Each row is a point on a landscape with many valleys, with its height.
From any point a ball rolls to the lowest of the 2 points nearest to it. It stops when none of these is lower. Distance is the straight distance between rows; heights are no part of it.
k_209: [ -1  -7   4   4  -3 -19   4  10 -16  -3  -4   8   2   2  18   0  -1   5
   8   3]  h=27.3
k_874: [-18  17 -12  15   8  13  11   0 -15   7   5 -21  10  25   1  17 -15  10
  25  20]  h=80.3
k_230: [ -5  -9  13 -11  13   7  23   5  19   8  -2  -3  12  15   7 -13   4   3
   4  -8]  h=41.0
k_282: [ -8   1   3 -22 -15  13   1  -3  14  19  -3  16  -4  14 -14  13   3   8
   4   6]  h=25.9
k_870: [  9 -14  13  -5  -7  13   2  17   3  10   5  17   9   0   4  19   3  11
  11  -3]  h=62.0
k_669: [  6   8 -20   6  -4  -8   1   3 -25 -25   1 -19  -9  -4  -9   0 -16  -3
  14  21]  h=56.9
k_401: [ -7   4   7   5  15 -10   7 -25  11  -4 -15 -33  26   6 -15   4  -4  -1
   8   2]  h=81.0
k_585: [  7 -17   3   5  -8  17  17   7  18  10  -8  25  -1  -5  -1   6  -4  -4
 -15 -20]  h=78.1
k_481: [ 16 -15   0   8  16   7  -4  -4   4 -14   1 -26  10  -8  13 -29   3 -11
  -2  -7]  h=73.3
k_421: [ -3   6   1  14  -6  14  24  17   7   1  13  27  -6  -5  13  -6   8  19
  11 -14]  h=70.8
k_846: [ -2   5   0  14 -24  -9  -4  -3  -9   3  -3  25 -16 -14   2   3   6   4
 -23 -22]  h=37.3
k_748: [  1 -16   0   5   7   9   7  -1   4  -7 -13  -1   1  -8  -7 -10   5  -6
 -14  -2]  h=78.0
k_109: [  4  26   2   6  -7   0  -5   8  -6  -6   4  -3  -4  -2 -29  13   6   1
  -9  19]  h=69.4
k_617: [ 17 -10  -3 -12 -20  -8 -21   0  10   5  10  13  10  -2 -13   8   7  11
   8   9]  h=49.9
k_600: [  1   4 -16   4 -15  -4  -9   2 -15 -16  -8  -6 -12  -4   1 -18   1  -6
   3   6]  h=53.8
k_40: [ 12 -18   5 -21   1  -1 -19  -7   8  -4  -7  -5  11  -2  -5  10 -10 -12
  10  -8]  h=47.4
k_577: [ 13 -22   8 -17 -25   7 -16  -8  19  16  15  14  11   3   1  19  -3   1
  -1  -7]  h=42.2
k_842: [ 20 -12  13 -13 -17  18   4   8   8  12 -11   7   1  -2  -6  31  -7  -1
  -5  -6]  h=57.2
k_998: [-19  26 -15  13 -17   5   7   4  -3   1 -21  11 -13   4 -15  12  -5  11
   2   0]  h=44.1
k_85: [-19  29  10   5   4  13   0  10 -10   3   2   3 -23   2 -11  14   6  -1
  -8   9]  h=72.6
k_242: [-15  14   9  28  -5  -5   2   6 -19   6  21  -1 -15   7   5  30 -20   5
   8   8]  h=20.6
k_873: [ -2 -13   0   9 -20   1 -10  -5   7  14  16  31  -9  -4   9  -6   8   5
  -8 -17]  h=49.2
k_360: [  8 -13  14  -4  14  24  -6 -10   4  -9  -3 -18  15  -9  -2 -12  13  -6
  -5  -4]  h=75.7
k_953: [ -8  14   4   0   1   3  20  14 -18  -2  -3  10 -18  -7   0  -5   9   9
 -12   9]  h=76.0
k_625: [  5 -14  -6  -2  -6   2 -12   5  16   3  13  10  -3   7   8 -20   4  -9
 -13 -10]  h=56.5
k_506: [ -1   2   2   9  10 -15  -4  -2 -14  -8  25 -12 -15  -3  14 -20   4  -7
 -13  15]  h=48.9
k_595: [-34  16   8  -6  21 -13  27  -3  -2   1  -4 -11  -9  18   0  -2  -2   3
   2  13]  h=74.3
k_200: [ 13  -3  -4  -3  -8  -7 -33 -13  12 -12   8  -9  22  -6 -18  -3  -1  10
  17   8]  h=54.4
k_213: [ -1  -8  12  -4  -5  -2  -5   7  11  14  -5   7 -12  10  -5  21 -11 -11
  -7  -9]  h=50.4
k_884: [ -2   1 -11   7  12 -14  30   6  -1  -6   2  -4  17  -2   5 -16   2  13
   0  11]  h=58.8
k_68: [ -4   4   2  18  -1  -3  -5   6 -11  -1   5 -12 -14  12  -2  11 -11  -9
   3   6]  h=32.5
k_221: [-11   0  13 -25   9   8  15   4  13  11   3  15  -9  12   3  -2  13   6
   0   0]  h=39.5
k_897: [ 24   7   1  -1  -3  -8 -15   9 -10 -15   0   2   4 -20 -18   8   1   5
  -4  12]  h=66.6
k_400: [  1 -12 -15  -9   3  13   3  -3   9  19   4  29  12 -16  23 -19  22  -1
 -27 -12]  h=61.6
k_797: [ 14  -4  -3  -6  -2  -4   8  16 -18  -2 -11  23  -5  -8  15   2   8  -2
  -1 -17]  h=38.9
k_587: [-12  11 -14   0   9 -12 -22 -10 -12 -15  -1 -38  -7  18  -8  -6 -11  -9
  23  12]  h=62.2
k_414: [  9 -10   4 -15  19  -5   7   7   8  -6  -9 -17  24  11   3  -6   4   1
  17   0]  h=32.6
k_482: [  5  11   0   9   8   2 -14  -8 -10 -21   3 -36  -4  -5 -13  -4 -13 -12
  10  14]  h=59.6
k_320: [ 16 -15  -6  -9  11   9  -3 -12  29  11   9  -8  27  -9   8 -22   8  -7
 -17  -9]  h=70.3
k_473: [  0   0   8  -8   4  -8 -18  -2   3  -1   2 -21   2  15  -9   8  -4  -4
   1   5]  h=40.7
k_60: [-10   5   4  16  -8  12  15  15   2   6   2  15   1   5  -3  17  -3  18
  15   1]  h=66.2
k_59: [ -1 -12 -10  -5  24  -2   9   5  17  13   1   6  20  -4  19 -23  11  -8
 -23  -7]  h=66.7
k_552: [ 22 -12 -11  16 -10  -3 -10  10   1  -9  13   2 -10  -4  19 -14 -10 -14
  -7 -13]  h=60.5
k_898: [-16   9 -13  -4 -12   6   2   3   8   5 -18  14  -3  13  -8  -9   8  15
   7   0]  h=37.2
k_468: [  3 -14  20   5  17  16  -9  -8  -3   3  -9 -12  17 -11  -6  16   1   1
   0   8]  h=78.2
k_294: [  0 -11  11 -23  -2  16 -11 -10   2   6  -7  16 -16 -10   0   4  11 -12
 -17   0]  h=44.5
k_422: [ -6   0  13  -4  -2 -16  -7   0  -4   7   6  15   0   3   1  15  10   2
  -8   0]  h=40.3
k_985: [-15  15   1  -7  -5  -3  13   5  18   6  -2  31 -29  12   2   0  -3   2
  -5 -26]  h=63.6
k_3: [  0 -12   5  13  26  -8  18   0  10   0  -2 -18  17   0  17 -20  -2 -12
 -11  -6]  h=70.4
k_474: [ 12 -18  -2 -17 -35   9 -24 -18  13  10  -9  12  -9  -1 -11  14  -8  -4
  -3 -14]  h=29.7
k_361: [ 15   8  -1  14 -18  -9   0   9 -13 -11  -4   5 -18 -12  -2   8  -5 -10
 -14 -16]  h=47.5
k_689: [  1  -8   7  -5   4   2  -3 -21   7   0 -10 -17  32  -2 -19  -5  13  10
  12  13]  h=82.4
k_329: [-24  17   7   0   9  -8  22   7  12   6   4   7 -21  18  -5   6  -9  -1
   3  -5]  h=70.2
k_630: [ 27 -14  -3 -10  10   2 -15  -5   9 -18  -7 -21  10   1   1 -13 -18 -11
  22  -8]  h=48.6
k_905: [-15  14  -5   5   1   0  15   7 -16  -3  24  20 -21  -6  13 -20  14  10
   1   1]  h=79.5
k_665: [ 20   8   0 -14  16  -9  -2  -4   6 -15   3 -32  28  -5  -2 -17   3   4
  21   3]  h=38.4
k_847: [ -3  13  -8  27 -19  -4  -3   8 -31   0  -1   6  -7  -3   4  25 -12   7
  14   1]  h=32.9
k_510: [  1  23 -13   3 -10 -12 -16   3 -20   3 -10  -2   7   5  -1  27 -12   4
  16  16]  h=41.2
k_530: [  1  -7  -2 -23  -8   4   5  -3   4  17  -7  36  -9 -12  17  -3  15   1
 -18 -13]  h=54.6
k_676: [-18   1   0   4   7  -9  13  -6  -9   0   4 -16  17  10   4  -5   4  11
  15  14]  h=54.7
k_164: [ -3  16  -6  13  -9 -13  18   6  -4   0 -11  15 -30   5  -2   3 -10  -3
 -11 -17]  h=55.2
k_520: [-23  -3   3  20  11  -9  16 -21 -17  -1  18 -23  -4   5   3 -10   6   2
   7  15]  h=48.7
k_380: [-21   4  10   5  10  -2   6 -12   9   7 -20 -13   8   7  -8  15   3   4
  -5   5]  h=78.6
k_921: [ -8  12   5  -6  15  -3   3  -8 -18  -1   9 -42  17  13   8   3   7   0
  28  14]  h=59.5
k_136: [ 18  -6 -11  13 -15  18  19  15  11   7   5  24   6 -11  10  -9   3   9
 -12 -19]  h=75.1
k_560: [ 13 -15 -10  -8  -5   9   3   2  20  -3 -20  13   0 -13   0 -11  -7 -13
 -15 -16]  h=79.9
k_407: [ 19  -1 -13   4   7  -9   9  15   2 -12  -2  -4  14 -21  -3 -20  -2   6
  -2  12]  h=61.4
k_489: [-26  21 -15   7 -13  -2  -2   4 -14  -9  -8   4 -28   3  -3  -9  -4  -3
   3   6]  h=49.6
k_239: [ 27  -1 -10  -7   8 -11 -21   0   0 -19   4   2   9 -24  -5 -18   0  -7
  -8   5]  h=63.8
k_386: [ 30  -7  -1 -18  17  -2 -20 -21  20 -15   1 -22  24  -4  -9 -26   1  -3
  19 -11]  h=44.2
k_100: [-13   2   5  22   7  -8  17  -1 -16  -7  17 -13 -20  -2   4  -1 -10  -3
  -7  14]  h=40.9
k_459: [-27  12 -11   3  12  -5  29  -4 -11   7  10 -13  -9  24  10   1 -18   6
  25  13]  h=77.7
k_224: [-14  12  11   4  16  13   3   2  -5  10  -2 -10  -1  10 -10  32  -1  -2
 -11   5]  h=75.9
k_631: [ 10  -9  -6  16  12 -13 -21  -3  -4 -10  18  -2  -1 -15  16 -24  -1 -17
 -22  -4]  h=55.7
k_454: [ 11 -14  -8   4 -32  -4 -21 -12   2  -1 -11  19  -4 -19  -4   3   1  -5
 -17 -17]  h=22.4
k_775: [-21  -1  12 -19  -9  12 -25 -17   8  13  -8   0  -8   9 -19  24   0   2
   0   9]  h=5.9
k_827: [-10  -3  24 -22   4   8 -16 -17   6  12   7  -1 -10   7 -12   8   9  -8
 -17   6]  h=29.9
k_774: [  6   1 -19  -7   2   1  14  22 -11   0  -3  29  -9   0  38 -17   3  -3
  -4 -22]  h=48.2
k_599: [  9   1   8  -4  11  -4 -16  -3 -13  -1  -9 -18  22  -8  -6  19   2   7
  21  22]  h=80.4

For each start below, name the point where the ball stops.
k_482: k_775
k_905: k_209
k_585: k_209

Call two points neighbours if one is among the 2 nearest of the other. Go from one point of each pair to the other, from neighbour to neighbour, staying as low as possible. Name the highest point that can't be avoided.
k_414 / k_454: k_552
k_414 / k_242: k_630
k_414 / k_775: k_230
